Points, in no order, along strands that fork, close into loops and pass close to each other.
Two points are linked if the straight distance between their rows is under 70.3. Some points are linked to none.
vut: [7 14 19 41 -32 -12 -49 -2 19 -22 -20 -1 2 -19 -13 -2 33 1 -19 -6 -24]
didub: [28 41 -8 49 15 -12 -22 -18 24 -28 18 -11 0 -4 -17 0 -3 8 -8 -46 -58]
teso: [2 -18 41 -26 -1 19 46 -8 -57 -5 19 19 -27 -39 44 -2 45 1 5 -30 -2]
Dobug: [2 -31 14 -9 -59 -17 -2 53 -38 -26 -26 37 0 -45 34 1 47 6 5 1 11]
Kig: [-4 17 -12 19 -8 2 6 2 -21 28 13 -23 13 -11 72 10 24 -20 -27 -6 8]
guka: [-36 -11 6 -15 1 27 31 12 -13 -14 -12 6 -23 -24 30 16 5 1 -19 -13 21]
modur: [-13 7 25 -46 20 22 52 -15 -16 44 28 4 -20 5 19 14 29 -10 17 0 26]
liv: [35 25 -32 -31 36 -33 -21 11 13 15 19 -12 -3 60 -20 2 -38 0 18 24 -12]
novi: [-14 34 -15 28 1 -1 -2 14 12 18 -7 -26 12 4 10 5 8 -25 -46 -1 10]
Sakag: [6 6 11 4 36 -19 -54 -6 -11 10 40 -2 2 57 -15 -3 -35 9 43 40 28]
mutu: [29 -6 -7 -22 3 -9 7 -28 11 20 -1 -16 10 18 28 16 4 -15 29 4 -19]
lal: [-40 5 -1 0 10 37 44 10 -15 10 5 3 -33 -13 46 15 2 0 -38 -15 27]
nilod: [-28 31 -30 32 18 29 35 7 4 34 11 -21 12 -11 43 12 -8 -28 -47 -37 8]
zosiv: [2 -18 27 -16 14 23 36 -45 -21 16 33 -9 -2 -8 26 9 6 -8 35 -17 3]
Kun: [-11 27 -35 10 -1 15 40 6 17 13 -8 -15 11 -7 44 20 -5 -23 -47 -32 -11]
mefi: [-23 -50 6 -27 5 24 32 6 -3 -27 -21 20 -4 -22 -25 -7 -26 17 22 -13 12]
vur: [-2 -14 -21 -46 13 23 66 -9 17 8 -21 -16 -5 -5 7 13 -18 -3 -17 -29 -24]
kup: [29 -8 13 14 9 -16 -31 -46 -20 1 31 -3 21 22 25 6 -5 -2 59 8 -23]
Zem: [-11 7 -12 -26 47 28 37 0 3 62 23 -12 -12 27 3 16 -19 -27 12 -8 24]
kozem: [-14 38 13 51 -13 3 -26 11 14 3 -6 -19 1 -6 0 2 17 -12 -52 -6 16]
fika: [25 -41 6 -39 18 -1 22 -28 1 -14 1 8 4 7 -22 -10 -34 12 46 -11 -27]
Fugo: [-25 -59 10 -30 -5 7 18 28 -10 -27 -27 37 -6 -39 -48 -5 -31 20 40 11 33]
gotav: [-6 -7 -31 -16 18 13 64 -13 21 -16 -26 -7 8 -14 -12 0 -38 2 -33 -33 -47]
Par: [-28 -1 31 16 36 45 23 -21 -45 40 44 6 -34 -17 42 -2 5 0 24 5 54]
zat: [2 13 -21 -6 -38 -30 11 48 43 -15 -70 16 14 -35 -38 -20 7 -1 -35 2 -26]
setuz: [-1 32 8 52 -24 -8 -38 -12 5 -11 -9 -15 12 -15 16 5 32 -9 -30 -7 -13]
bok: [11 4 -30 -6 2 -30 2 16 29 -22 -44 18 1 -12 -49 -9 -16 8 -8 -5 -44]
sifim: [-19 9 10 -36 15 28 59 4 -10 37 11 0 -38 -4 35 24 15 -3 -19 -10 29]
gogo: [36 -13 9 41 -23 -3 -18 -56 -23 -13 15 -8 33 -7 53 2 30 -1 39 -10 -37]
bolag: [22 45 -9 11 24 -26 -68 24 4 9 52 -16 2 53 -54 -19 -20 13 -2 22 21]
ritu: [-27 4 18 35 -9 15 -18 1 8 -35 -18 8 -2 -25 -10 3 4 8 -22 -1 12]
zivu: [44 -20 21 10 -12 -9 -13 -65 -21 3 24 -4 32 0 43 -3 14 3 62 -2 -36]
ren: [-3 -45 41 -28 -13 17 27 5 -50 -18 6 27 -10 -49 29 -8 31 16 32 -15 9]
vipod: [-13 -6 14 4 -64 -15 -55 22 -3 -16 -27 13 3 -5 -12 -14 45 7 -23 46 31]
kore: [-13 -44 43 -28 -13 21 3 -2 -37 -9 -10 24 -12 -23 10 0 11 17 39 8 32]
Refit: [12 7 -12 -30 12 -4 7 4 13 51 5 -19 0 36 13 16 -6 -30 1 27 31]
sesim: [-5 3 -5 -20 49 -16 -19 5 2 -19 25 3 -21 43 -41 3 -58 38 34 20 6]
Vobet: [-12 -25 20 -33 6 36 65 -10 -27 1 19 1 -24 -27 38 2 30 2 -11 -33 -1]
Gos: [34 -11 5 -19 3 -39 -44 -24 2 -8 11 6 -3 43 -5 -6 -16 11 61 35 -20]
Gazal: [17 37 -40 -6 43 -25 -25 23 15 18 25 -21 4 54 -30 3 -38 -4 -8 12 2]
muva: [34 -25 -14 -33 -49 -14 28 30 -18 -9 -35 22 14 -42 49 -2 44 -5 0 -20 -35]
zov: [-24 16 15 -2 20 19 12 14 -37 56 31 -11 -26 -1 48 -1 17 -21 -6 19 60]
sive: [35 1 -15 -2 0 -42 -46 -16 9 -29 0 19 6 25 -30 -10 -5 30 51 22 -40]
rogo: [-43 14 -2 33 29 31 -3 8 -35 45 31 0 -21 2 34 -4 -1 -17 -22 16 65]
Leri: [33 19 -15 31 18 -15 -14 -33 6 -35 27 -8 14 11 -18 -11 -10 21 21 -35 -59]
Tovir: [5 25 -21 3 3 -19 -48 20 6 36 20 -18 15 52 -35 -9 -16 -24 -34 37 22]
koz: [-9 -4 32 6 29 31 30 -42 -36 42 51 -9 -6 -3 38 3 6 -12 34 -8 28]
sekem: [-29 31 -18 24 45 10 6 4 18 -20 13 -5 -19 16 -46 13 -50 10 -21 -24 -6]
Refud: [-4 2 17 -14 45 -8 -36 -6 -3 -6 39 6 -12 52 -28 4 -56 24 55 34 22]
rekod: [0 25 9 52 -1 -3 -77 3 -36 39 36 -17 22 32 -10 -16 9 -30 -17 35 37]
Donek: [25 -15 2 22 -10 5 10 -41 -18 -25 4 -9 32 -22 41 5 15 -2 19 -29 -44]
kasub: [25 49 -10 35 6 -17 -12 5 48 -11 -31 -17 10 -20 -23 -4 2 2 -39 -43 -68]
gafi: [-27 -50 51 -42 4 25 19 3 -19 -11 -1 33 -18 -17 -16 -4 -8 20 48 14 41]
pasup: [9 -18 -5 -14 -58 -15 17 58 -21 -28 -39 32 10 -52 29 9 34 2 -7 -12 -13]
befep: [-40 -14 2 45 30 52 42 -28 -14 0 30 -7 -9 -11 18 8 -28 1 -16 -37 2]
puli: [32 50 -9 39 12 -13 -40 2 42 -18 1 -21 -13 -16 -28 -10 -3 21 -25 -41 -64]
tov: [17 -50 -6 -25 29 7 46 -29 5 -26 6 -4 4 -1 -21 -18 -40 9 25 -19 -47]
tun: [-36 -20 -17 9 35 44 63 -16 4 -2 8 -5 -22 -3 2 4 -40 4 -20 -32 -6]
bedon: [-3 40 -28 19 44 -12 -20 14 21 -3 25 -15 -9 35 -38 1 -35 4 -14 -8 -1]
fabu: [-5 -36 -20 -20 35 16 62 -13 14 -30 -5 -4 1 -10 -30 -20 -49 11 -2 -27 -36]
zug: [-8 11 -2 -3 -51 -9 -28 24 14 -2 -29 2 6 8 -9 -9 28 5 -50 41 21]
vita: [27 33 12 34 17 -16 -73 0 13 -32 36 0 -12 11 -40 -7 -7 36 17 -7 -10]
fikef: [-10 -4 15 4 -6 -1 -29 -2 -15 25 18 -12 -5 23 14 6 7 -7 1 45 50]
tobu: [-11 -3 -5 -8 37 0 5 -13 6 -13 13 2 -15 27 -27 4 -50 13 22 3 -3]
Gat: [-9 -39 20 -33 10 39 74 -19 -6 -3 18 0 -10 -18 12 -8 2 4 3 -31 -10]
dizub: [-9 -68 45 -36 9 15 18 -9 -17 -20 -1 30 -7 -12 -37 -12 -30 26 67 4 24]
pabal: [-6 24 -13 -12 -56 -15 -11 39 43 2 -52 -1 13 1 -12 -7 33 3 -74 27 -3]
mivul: [14 32 -6 25 36 -21 -60 10 -9 0 49 -13 10 45 -21 -4 -22 -2 22 15 13]
Tuvo: [21 -39 18 -16 -46 -11 -11 19 -44 -21 -15 32 8 -44 35 -1 44 9 39 3 6]
Dirip: [51 2 -18 -34 18 -42 -23 -12 19 14 8 -9 2 56 -5 6 -19 2 44 34 -27]
laz: [-16 -39 13 -13 -34 -15 -30 35 0 -27 -40 29 -2 -14 -32 -9 8 11 16 43 41]
fezo: [17 20 5 29 -47 -20 -63 1 18 11 -4 -12 5 29 -27 -10 28 -3 -29 36 -6]
bif: [31 11 -5 34 0 -22 -33 -30 -8 0 16 -11 17 25 14 4 -2 -12 23 9 -16]
Mukiv: [-3 25 -35 -21 -12 -3 37 18 30 14 -27 -18 6 1 43 16 6 -17 -47 -7 -16]
naloz: [17 31 8 64 -19 -17 -69 -11 -19 32 28 -25 24 16 0 -14 32 -34 -25 21 18]
Pob: [41 8 -17 5 11 -34 -28 -21 9 -38 9 17 10 9 -20 -13 -9 26 43 -10 -60]
zuru: [9 36 -22 15 -16 -24 -21 10 24 12 -13 -24 14 25 -5 -1 0 -21 -42 16 -11]
sas: [2 29 -5 -3 -36 -24 -11 43 52 -9 -61 0 -3 -11 -39 -13 11 7 -56 10 -25]
Zopop: [17 -46 1 -8 -36 -4 -10 -6 -20 -26 -20 25 23 -33 22 -6 22 6 41 -2 -9]
nedot: [12 -17 31 -80 -2 -3 40 -13 -8 15 -3 14 -1 10 5 11 30 -2 43 6 13]
Zofe: [0 -3 32 -70 16 8 53 -26 0 37 21 12 -3 13 -1 8 25 3 30 5 23]
vezel: [-3 -18 -5 -7 -51 -24 -30 39 19 -23 -44 23 3 -20 -46 -18 19 9 -1 34 13]
ris: [11 -49 37 -45 17 -1 9 -27 -6 -11 4 28 -2 3 -32 -8 -27 13 63 10 2]
buto: [20 20 -11 21 17 -18 -45 -2 -3 14 33 -19 12 42 2 -1 -9 -24 21 14 2]
zurun: [-60 29 0 31 1 29 17 18 -1 2 -1 -2 -16 -18 33 11 7 -2 -56 -10 34]
gake: [-2 -19 -2 -23 -30 -10 -10 15 -4 -19 -34 14 4 -12 18 4 22 0 -2 21 9]
Vima: [12 -4 10 13 -59 -31 -63 0 6 -11 -16 6 9 8 -16 -8 42 6 -8 37 2]
tada: [-26 -40 18 -7 -14 2 -26 22 -12 -38 -26 33 -5 -21 -48 -8 -19 19 30 26 45]
Bena: [14 -16 -20 2 -56 -42 -23 35 23 -9 -46 27 12 -26 -31 -11 21 4 12 21 -14]
ruput: [4 -41 -7 -57 14 26 75 -3 8 -4 -21 3 -6 -19 -3 -6 -14 4 3 -29 -13]
lebo: [25 12 -28 -3 -25 -47 -34 0 39 -7 -31 -4 5 18 -25 -7 10 5 -6 30 -37]
pitu: [-23 -3 -1 49 18 44 35 -33 -25 -4 32 -23 11 -25 39 7 -4 -4 -16 -47 -8]
Fen: [35 -12 4 -84 -11 -16 25 -7 17 23 -21 9 1 17 -1 10 25 -6 40 20 -3]
nuz: [12 -8 -31 -12 -55 -42 11 50 27 -12 -61 29 20 -45 -25 -11 13 8 -4 9 -26]
Zali: [14 6 -18 -20 -9 -18 -26 15 10 44 7 -22 7 55 -6 4 -10 -25 -14 45 27]
gug: [-17 4 -23 7 54 39 48 -5 -4 64 19 -12 -6 16 13 9 -26 -27 -13 -24 12]
tilun: [9 34 26 74 16 0 -68 -10 -2 -18 36 -15 -6 -6 -21 -1 6 0 -5 -17 -2]
tuz: [12 -23 7 5 1 19 19 -44 -25 -8 13 -8 13 -13 40 3 4 -2 26 -18 -14]
gomus: [7 39 -20 22 -17 -10 7 8 46 -11 -40 -12 10 -18 -9 0 10 -7 -48 -27 -45]
dar: [-51 15 29 36 -23 16 -21 18 -1 -34 -21 8 -11 -35 3 -7 27 14 -46 -10 25]
fufa: [11 34 -31 -4 -16 -19 25 12 45 0 -45 -13 17 3 2 6 -1 -12 -52 -9 -33]
Leked: [-50 -1 9 38 23 41 7 -11 -32 25 33 5 -22 -11 29 7 -6 2 -3 0 54]
silup: [-16 -6 -21 3 36 20 33 -16 7 -1 16 -13 -10 19 -5 10 -46 -4 -5 -18 -7]
sigi: [-26 15 -24 2 34 30 46 14 -6 57 13 -13 -10 -1 43 14 -3 -32 -33 -24 27]
ditof: [-64 25 22 47 -5 28 -4 9 -4 -16 -11 6 -18 -27 9 11 17 9 -53 -2 46]
Nerin: [-5 25 -1 21 -5 -7 -64 12 -18 34 31 -19 16 51 -27 -10 -4 -20 -19 42 35]
vad: [39 -28 -19 -51 -44 -17 18 12 5 2 -37 20 15 -18 32 1 36 -5 17 -8 -38]
detik: [-24 -31 -3 -14 2 27 35 -1 -3 -23 -16 8 -3 -29 3 1 -14 9 -4 -16 8]
Sur: [18 -31 -21 -40 -29 -19 13 16 12 -1 -41 16 6 -18 3 0 15 -5 16 18 -10]
Tude: [13 25 14 43 -37 -13 -53 4 3 24 12 -20 20 15 -4 -9 31 -21 -42 27 8]
Mek: [-9 -7 3 15 7 -2 4 5 10 -54 -28 11 -6 -31 -51 -14 -25 14 0 -32 -19]
keruv: [-31 9 5 28 30 10 4 -3 7 -47 -6 4 -21 -6 -52 0 -38 23 -13 -26 -3]
mez: [-5 3 -3 -38 17 13 32 -2 14 40 6 -16 -21 24 1 20 -13 -10 10 13 22]
ruka: [-18 23 -3 51 7 20 8 -22 -4 -5 7 -14 14 -10 33 15 3 -8 -25 -32 -3]

A tip is a point with one link. Name the tips that can be reached along the links from each point below, in the order of the rows.
buto => bolag, zov, ruka
guka => ritu, Fen, Mek
Tuvo => Zopop, gake
setuz => vut, zuru

A piece is all that can be reached along the links. How many separate loops has the piece of each point below (a circle has one, a figure eight two, a Y none), and how many tips (points with one link)?
bedon => loops 0, tips 3
Tuvo => loops 0, tips 2
tun => loops 0, tips 3
zuru => loops 0, tips 2
fabu => loops 1, tips 0

Name the points in between on the shortest way along the links from the first point to the second, in order.
zug / modur => pabal sas zat nuz Bena vezel laz tada Fugo mefi detik guka lal sifim
Leri / Zali => didub puli kasub gomus fufa Mukiv Kun nilod sigi gug Zem mez Refit
tuz / Sakag => Donek gogo zivu kup bif buto mivul
Pob / keruv => sive Gos Dirip liv Gazal bedon sekem
tobu / zov => sesim Refud Sakag mivul buto bif kup zivu gogo Donek tuz zosiv koz Par Leked rogo
